Points on a hilly landscape, in no order, each with its height.
From any point a ball rolls to the lowest of the 6 points nearest to it. It stops when none of these is lower. Distance is the straight distance between rows; heights are no part of it.
Z_981 h=1.60: [137  93 181 138 133 177  51  93 133 150 139 129 130 127  88 155]
Z_871 h=2.40: [160 127 121 164 132 110 191 172 118 178 101 142 151 153 139  88]
Z_764 h=2.49: [123 126  97 146 133 146 163 177 113 128 159 180 114 133 169 101]
Z_710 h=2.43: [ 94 131 104 175 155 171 176 192 115 112 139 178 108 156 135 111]
Z_19 h=3.24: [127 124  74 137 140 150 157 214 106 147 110 154  83 186 150  83]
Z_784 h=2.39: [ 93 124 132 113 106  86 121  99 134 129  99  89 122  84 119 132]
Z_688 h=1.38: [141 137  97  95 104 111 122 147  90 117 164 164 124 127 155 115]
Z_700 h=2.30: [129 147 112  83 118 105 111 121 155  76 148  99  96 122 178 127]
Z_65 h=2.93: [127 129  94  62 104 111 106 129  82 119 141 168 115 110 137 132]
Z_562 h=1.85: [132 150 111 164 138 117 197 174 144 122  85 122 144 152 140  84]
Z_677 h=2.99: [166 123 117 151 149 107 169 148  93 166 135 164 176 147  97 118]
Z_248 h=2.62: [107 155  85 130 145 135 165 191 155  97 129 109  73 160 173 101]
Z_348 h=1.62: [136 118 147 195 133 173 141 147 165 142 168 175 102 121 167 129]
Z_76 h=4.13: [ 79 135  98  82 103 156 108 100  66 131 116 160  81  71 114 182]
Z_818 h=1.33: [101 138 130 168 137 125 177 146 161 100 141 136 154 116 155 115]
Z_125 h=3.08: [192 139 107 147 141 123 171 153  72 163 109 146 152 170 108 101]
Z_347 h=2.26: [109 158 103 123 152 126 171 147 107  77 139 143 174 139 118 127]
Z_796 h=2.58: [143 111 124 108 120 177  42 113 147 145  59  81 139 164  94 119]
Z_236 h=6.93: [114  88 142 120 104 167 100  77 101 225 111  53  87 115 101 139]
Z_391 h=2.32: [159  92 125 111 128 174  48 123 147 184  71 114 165 171  77 119]
Z_43 h=1.50: [135 132 175 167 123 108 157 127 192 141 113 113 139 109 166 112]
Z_829 h=4.12: [106 147 124  53 113 122  81  95 140  83 121  96  80 108 144 147]
Z_23 h=4.26: [ 90  79 157 143 124  79 132  91 112 184 148 145 147 106  93 161]
Z_920 h=2.94: [152  98 155 143 103  71 132 121 146 180 125 123 135 111 143 115]
Z_77 h=0.60: [ 99 106 165 138 129 115 111  98 143 102 143 118 142  94 116 148]
Z_894 h=1.42: [100 143 122 117 131  94 144 123 126  83 130 128 161 102 121 139]
Z_755 h=1.22: [139 107 176 168 132 168 103 113 152 127 175 153 137 119 141 149]
Z_822 h=3.45: [180 181 104  92 147  96 154 125  86 115  85 118 156 147 103  99]
Z_564 h=2.47: [ 82 170  95  86 141 109 137 114  89  82 123 150 146  93  96 154]
Z_12 h=3.39: [144 118 138  87 111 150  48  93 128 114 110  88  84 129 128 126]
Z_50 h=4.71: [110 140 152 148 156  52 198 104 154 166 112 112 183 159 106 135]
Z_119 h=2.14: [164 106 146 112 109 161  45 102 140 139 111  96 110 143 110 130]
Z_410 h=1.05: [166 103 134 139 106 134  89 121 141 134 166 149 106 119 152 121]
Z_48 h=0.82: [161 119 119 103  95 117  88 122 136 122 154 135 103 114 164 112]
Z_308 h=3.21: [153 141  71 111 117 136 151 182 103 123 159 155 114 152 165  93]
Z_761 h=1.45: [148 146 148 116 119 145  77 104 183  75 134  86 113 143 149 142]
Z_807 h=5.01: [108 147 117  55  97 139  65  96 132 103 103  92  66 100 137 150]
Z_213 h=0.55: [127 101 121 122 108  63 119 104  99 183 127 126 133 103 106 140]
Z_87 h=1.20: [156 138 114 141 115 142 126 136 175 109 144 119  86 142 186 106]
Z_86 h=3.72: [143 142 143 168 186 127 203 134  98 132 131 131 184 179  78 134]
Z_766 h=1.93: [109 101 157 122 109  85 111  91 146 129 101  80 130  98 123 131]
Z_475 h=1.71: [ 83 142 132 190 158 142 194 171 166 116 127 158 128 127 145 107]
Z_900 h=4.67: [106 137 142  83 146 182  55  94 142  75 139 101 111 143 100 177]
Z_968 h=5.02: [102 111 128  98  98 178  68  94  77 152 138 120  79  87 107 159]
Z_16 h=1.14: [116 134 139 147 132  98 155 125 151 102 133 121 153 107 146 115]
Z_811 h=2.60: [127 157  93  91 116 123 155 155 154  87 146 115  97 138 181 109]
Z_488 h=1.52: [105 115 126 109 119 122 117 119 108  99 169 165 131  92 125 146]
Z_879 h=3.11: [115 136 142  97 137 174  73  98 144  66 175 115 103 142 141 184]
Z_773 h=4.35: [133  74 180 133 105  98  93  91 134 199 114 106 111 114 116 135]
Z_835 h=2.21: [121 124 113 171 142 158 146 193 139 158 156 181  87 127 164  97]
Z_723 h=1.92: [ 84 104 156 127 120 169  82  84 120 124 132  96 114  92  84 167]
Z_282 h=3.51: [131 151  88 148 157 175 177 177  77  97 142 167 134 178 117 117]
Z_116 h=1.99: [185  91 175 148 127 182  62 113 154 167 120 148 166 163 115 150]
Z_919 h=2.05: [126 146 137 111 133 154 101 107 161  50 175 110 107 132 156 158]
Z_525 h=2.66: [125 165 104 159 165 157 188 170 104  90  98 123 146 168 112 112]
Z_746 h=2.52: [141 172  99 101 124  82 157 136 104 111  94 123 169 129 112 112]
Z_699 h=3.02: [187 150  96 112 139 100 156 140  75 154 115 138 160 150  98 105]
Z_707 h=3.38: [122 141 185 198 145 154 155 133 199 134 139 136 132 115 162 149]
Z_545 h=1.90: [145 139 101 109 117  65 152 130 121 134 103 125 159 120 117 109]
Z_318 h=3.25: [141 103 134 161 140  96 176 144 106 167 145 172 179 138 113 137]
Z_886 h=1.41: [147 122 137 167 118  98 179 158 160 177 115 128 144 124 163  96]
Z_780 h=2.17: [113 157  99 100 120  68 137 113 118 107  91 114 149  93 107 132]
Z_185 h=4.17: [ 99 105 179 126 117 130  95  77 150 156  83  49 110 105  96 133]
Z_404 h=1.56: [ 98 107 159 121 122 140  83 102 107 107 155 140 119  87 109 154]
Z_791 h=3.69: [125 130 139 171 176 113 209 138 121 158 139 145 186 156  97 136]

For each start below, name every point that the ball comes to, in order.
Z_919 => Z_87 > Z_48
Z_116 => Z_410 > Z_48
Z_564 => Z_894 > Z_77
Z_707 => Z_16 > Z_77

For each start below, name the point where the ball stops.
Z_348 => Z_48
Z_475 => Z_77
Z_43 => Z_77
Z_248 => Z_48
Z_347 => Z_77
